Each row is a point on a tangle of strands that fork, close into loops and nearly touch. The rows are in no order.
In the rows, zero is written as 100.
Two points are linked if the straight distance between their rows is under 114. Some points are linked to none.
(750): [ 88  84  83  89 109 107  67 130 146  60  90  93  95  88 173 107 117 100
  37 139  82  72 123  92 106]
(714): [ 98  92 103 118  71 115  83 120  28 126 120 127  92 116 114  89  70 132
  99 114 110  89  91 128  97]
(150): [ 80 116 132 124  96  86 113  74  52 100 152  97  79  44  93  93  74 156
 112 106  73 119 141 108  85]
(234): [137  53 110 100  63  94 114  32  80 107 113  81  99 129  60 118 133  76
  87 120  71  90 117  85 112]
(363): [ 64 120  91  47 116 100 102 137 127 101  98  86  43 110  89  84  99  48
 116  93 132  87  62 144 100]
(400): [ 78  89  85  88  91 100 133 107 150  87 113  96  95  93  73 136 117  67
  52 109 100  90 130  86 137]
(269): [ 95 133  84 110 131 127  92 131 101 156  95  76  98 107  69  80  89  90
 116 106 128 105  87  94 126]
(548): [ 94 135  98  70 144  98  77 119 138  64  65  92 124  65 137  83 120 111
  92  84  93  95  71  91 101]
(902): [114  93  66 120 118 120  80  96  78  99  70  97 110 148 131 119  94  70
 146  87 118 134 111 101 120]
(806): [ 86 117  82 120 103 101  80  93 120 109  94  87  71  89 136  60  48 112
  74 108 105  61  87  47 100]
(24): [ 86 108  91 104 108 116 118  94 130  85 111 108 132  50  77  98 128 104
  72 106  89  92 122  77 138]
(893): [107 101  58 122  88  72 165  78  79 113 112 110 143 117  91  97  54 111
  72  85 137 112  82  89  98]
(369): [125  58 119 100  79  67 125  38  85 128  79  97  86 160  81 127  63 110
  84 107 113  71  43  70 101]
(761): [141 111  75 125 102  91 104 118  76 116 113 138 174 100  94  64  78 113
 124  78 138 112 110  90  78]
(233): [106 106 140  76  80  92  82  85  95  84 103  74  76  75 111  89 103 133
  78 131  59  88 159 129  31]
(840): [ 85 115 113 111  76  88 157  81  89 127 120 120 120  88  57 110  86 122
  61  91 106 101  75  62 110]
(235): [ 73 117 108  75 118  98 101 127 141  68 121  97  57  65 140  67 120 127
  45 125  75  91 108  84 122]
(527): [ 67 135  86  76 124 114 105 126 122 109  78  68  75 128  53  65  97  49
 105 108 153 116  91 108 110]
(817): [124  98 113 104 117 111 129  83  83 143 139  94 158  78  36 108 129  94
 119  85 123 126  95  94 112]
(889): [ 82  99 101  81 100  98  98  55  91 131 122  76  59 109  90 112  75 115
  68 121 113  90  79  83  86]
(504): [117  94 105  77  88 101  86  76  79  91  51  73  98 123  95 101 121  86
  56 119  63 101 120  40 107]
(975): [104 109  79 143  99 127 100 130  97  82  90 111 123 137 125 108  62  71
 149  77 143 124 120 152 106]
(575): [ 87 101  72 139 110 116 117 104 142 109  99  94 112 113  87 130  73  65
 154  84 150 115 138 142  76]
(347): [ 84  98 106  71 105 106  58 149 133  81 103  99  64 111 132  75 109  60
 126  86 106  73  50 156  86]
(281): [149  83  67 134 100  86 119  94  79 152 134 111 147 140  90  83 101  99
 128  58 144 115  87  70  75]
(308): [ 74 123  82  88 128  81 122 110 172 107 152  77  58  99 137  74  94 135
  42 111 116 118  84 146  76]
(525): [104  97  77 146 113 100 123  77 114 115  65  90 109 119  88 120  85 116
  84 100 105 113 125  28 117]
(7): [ 81  98 100  86 104  93  96  88  78 110 165  88  55  93 125  76  56 128
  74 150 109  87  81 134  78]
(943): [144  83  80  95 110  69  94  84 110  66 100 107 167  81 119  88 104  95
 139  72 109  86  59  73 110]
(729): [143  57  98 142 117  92 151  56 107 115 104  91 130 135  61 129  78 118
 117  98 108  98 112  63  92]
(708): [ 74 125  98 117 134 116  70 107 153 128  72  78  75 119  81 120  84  83
 145  97 132 109 139 128  65]
(18): [121 105 108 108  70 120  60 132  43  92  78 152 116 121 123  99 100 118
 111 109  97  86 101 109 112]
(283): [128  82 114 118  80 131  85 112  46  75  42 152 140 121 112 133 106 102
  82 104  68 121 128  96 127]
(76): [123  84  90  90 122  75 101  44  80  72  80  99 119  78  97 115 100 136
 121  65  88 123  54  59 112]
(272): [132  72 110 116  52  83 107  82  37 125 108 122 118  94  77 102 134 105
  98  57  55 123  84  52 113]
(1025): [ 95 139 113 101 131 112  79 144 119  50 101 128 126  51 129  76 116 110
 133 100  86  78  85 121 134]
(550): [ 66  82  93  91 132 104  68 107 143  87  76  94  67  86 129 154 140 103
 100  97  70  95 122  98 125]
(978): [125  90  97 128 135 131  94 101  79 159 123 103 130  97  76  97 110 110
 127 103 107  99  82  81 151]
(231): [146  62 105 113  61  96  89  78  35  78  66 129 125 126  95 116 111  76
 101 105  72 134 132 123 110]
(3): [102  97 110  53  69  77 114  77 101  77  69  64  86 125  95 110  88  63
 121  96 105  82  82  96  85]
(251): [106  90  80  72 105  80 100  63 112  85  86  84 131 103 128 113  96 126
 100  99 113 106 109 132  72]
(403): [ 55 103  94 111 105 132 134 117 141 131 115  89  71  74  56 151 112  94
  82 116 108 109 147  99 127]
(773): [114  75 124  40  93 105  75  90 111  35  54  93 104  86 134  98 110  77
 143 108  78  84 108 133  61]
(801): [ 65 119 119  71 127  99  52 135 118  88  75  95  35  73 118 122 136 113
 115 105  68 105  96 110 109]
(673): [108 108 103  96 119 112  71 100 143 112  38  69 111 108  58 115 127  73
 141  85 100 100 148  96  75]
(571): [147  71 102 114  42  77 127  84  38  97  77 125 119 138 107 112 114  86
  93  62  72 122 110  75  85]
(489): [ 85 115 116 129 104 107  83 173  95 127 163 120  90  99 125  56  82 101
 107  86 134  83  52 129  97]
(885): [128  93 146  73 103  92  73  51 111  50  57  93 118  57  87  98 120 131
  95  99  49 113  99  71  70]
(760): [103 110 154  70  98 118  61 105 103  35  46  91  94  44  94  75 102 111
 118 114  72  76 107 102  83]
(789): [ 88 114 136 126 102 126 121 136  60 120 156 112 106  84  64 105  97 128
  89 137 109 121 124 139 113]
(1030): [138  91 142 103 115 111  89  48  89 104  97  98 103  57  61  94  85 113
 130 128  81  80  94  77 111]
(824): [111  77 127 109  64 118 103 111  53 115 117 138 104  93  52 130 123  98
 100  75  77  96  58  89 149]
(478): [150  36  96 104  80  78 111  76  86 109  75  99 109 184 105 116 107  76
 107 104  87  61  59  70 125]
(317): [ 96  78 126 100 109 105 118  59 111 140  77  98  82 134  44 137  49 117
  75 138 116  74  91  73  99]
(5): [146  86  70 112 107  99  90 109  89  71 109 130 181 110 133  76 107  98
 129  67 122 109  92 122  99]
(1023): [ 62 126 133 158 121 121 107 161 136  84 168  98  86  64 108  64  96 110
 126 121  95  66 138 116  94]
(724): [ 75 116 134 139  90 119  96 157  96 109 187 112  83  83 129  36 101 112
 121 120  78  65  95 114 111]
(645): [117  91 131  75 108  65 111  51  78  81  82  80 108  69  61 103  93 130
 115 100  80 107  82  82  82]
(468): [109 133 134  87  65  98  95  90  65  81  66  99 117  90  89  73  82 112
  83 124  83 100 143  96  57]
(652): [ 61 141  88  92  86  92  64 154  82 129 113 114  75 100 118  88 142 111
 104  62  97 140  81 134 100]
(273): [100  95  52 107 104 118  68 124 126  81  81 108 114 114 167  85 100  95
  48 100  86 123 136  94  93]
(26): [116  94  76 102  69  65 143  58 101  56  95  87 133 117 122  79  53  84
  66 102 123  79  61  75  95]
(855): [111  87  98  61  82 108  56 113 110  79  83 101 109 112 128  98 135  70
 132  82  79  84  84 160  87]
(367): [ 53 121 109  47 103  86  71 131 144  88  94  85  40  55  92  72 138  97
  90 106  88 100 117  81  95]
(976): [ 63 114  87 145  73 110  85  92  80 117 112  89  36  87 125  83  47  98
 118  84  89  68  81  62  96]
(164): [ 62 117  84 129 102 101  85 113  89 136 149  88  55  84 123  91  57 133
 132  83 100  98  99  90  76]
(872): [ 89 112 113  71 101  83  77  73 117  80 125  61  30  85 129  74  78 116
  79 136  89  84 111 134  40]
(938): [ 73 122 100 122  88  88 100  80  42 142 151  98  56  81  95 105  65 134
 113 102  90 152 111 107  75]
(939): [115  67  50 103  92  64 104  82  50 120 106 119 102 130 134 133 132 119
 106  68  96 166 106  94 113]
(197): [109  96  88  93  99  73 137  99 140 118  73 127 152 117  69 134 145 112
  79  65 128 113  92 103  92]
(523): [ 98  95  96  99  98  97 120  92  96  59  96  98 108 100 116 101  64 100
  98  99 106  85  77 121  88]
(316): [114  96  98  86 130 110  76  86 120  96  33  57  92 119  76 115 122  60
 116 111  85  93 122  47 108]
(1004): [ 82 132 128 116 151 116  76 130 147  68  85 116 106  61 115 117 117 101
 161  99  97 107 131 128 112]
(879): [ 50 103 124  81  50  89 125 112  98  98 110 109  60  78  75 124 107  79
 111  83  80  95  75 115 101]
(456): [140 106 120  77 116 128  68  85  87  90  95  95 123  73  90  61  99  98
  76 159  92  65  99  89 115]
(430): [ 76 118 111  79  53  96 133  90  77  71  98  73  61  83  59  98  65  49
 115 103 104  79 102  97 101]
(291): [ 68 131 158 142 127 109 106 137  97 101 151  99  74  83  90  77  90 143
 122 150 106 104 151 151  92]
(949): [ 44 117 104 128  74 105 140 125 121 113 109 111  63  96  68 134  79  85
 101  71 122  94 106 108 113]
(998): [120 117 136  80  77 111  84  74  64  74  40 107 103 124 106  76  79  90
  44 153  77  96 122  51  90]
(590): [ 75 120  68  84 128  96  95 135 148 131  97 104  65 136 114  92 100 116
  67  94 140 134  77 155  85]
(922): [108  78 124 105  74 113  93 110  67 137 130 143  98  91  70 128  76 119
 105  93 109  62  59 113 111]
(944): [105  93  51 134 112  96  98 102  71 111  91 127 116 101 125 134 106 113
 131  61 113 131 103  80 127]
(927): [127  84  99  48  63  77  84  64  65 104 122  93  64 116 133  76 133  91
  39 113  78 110  72 125 108]
(735): [ 61  98 109 105 110 107  93 141 141  68  91 128 108  65  97 144 137  80
 124  75  79  98 132 127 113]
(109): [106 114 103 138 108 128  73 109  89 115 109 109 102  84 115  64  87 118
  77 128  91  61 114  64 104]
(163): [105  66  81  74 109  60 140  52 127  78  78  89 119 116 119 143 112 106
  61 109 107 106 114  93  83]
(661): [ 75 157 111  92 110 109 103 164  97 133 139 118  89 100  87  61 122  89
 105  82 129 124  58 150 111]
(619): [ 98 106  31  96  83 114  84 147 134  98 107  93 111 130 147  68 115  56
  72  83 115 110 127 122  84]
(1019): [ 97 102  49  87 102  94  94 107 137 151 104  88 103 142 119  84 119  93
  50  88 124 120  88 116  74]
(919): [106  74 100  70  91  91 158  70 152  81  70  89 115 115  74 139 145  67
  48 106  80  96 128  81 113]
(680): [ 98 108  69  89 133  93 102 113 162  85 104  99 141  61 134 101 138  93
  86  84 100 115 110  99 110]
(119): [137  61  92 112 125 110 117  79  78  95  69  66 113 166 106 111  89  60
 139 111 108  96  71  73 146]
(931): [ 79 121 111  72 115 115 141 107  76 125 136 105 120  70  42 106 122  93
 106 109 111 125  87 133 116]
(14): [147  44  73 129 114  72 131  55  71 116 127 105 144 126  91 119  75 107
 141  64 114  87  76  80  89]

A tip is a point with one link. Name the tips that can be reached along the links from each point below, in the order of the rows.
(889) => (939)
(806) => (150), (525), (652)
(523) => (840), (308)

A fork is a point with three links, a tip a point with one. Leave the first point through the second and follow the links. Name the first fork or tip that comes.
(478); (369) => (902)
(1004); (735) => (308)
(817); (931) => (652)
(978); (269) => (645)
(367); (801) => (400)

How many points has the smallest loop of links through each point below? Write 0 if it is on no loop.
(317) => 17
(885) => 0
(571) => 8
(400) => 10
(735) => 0
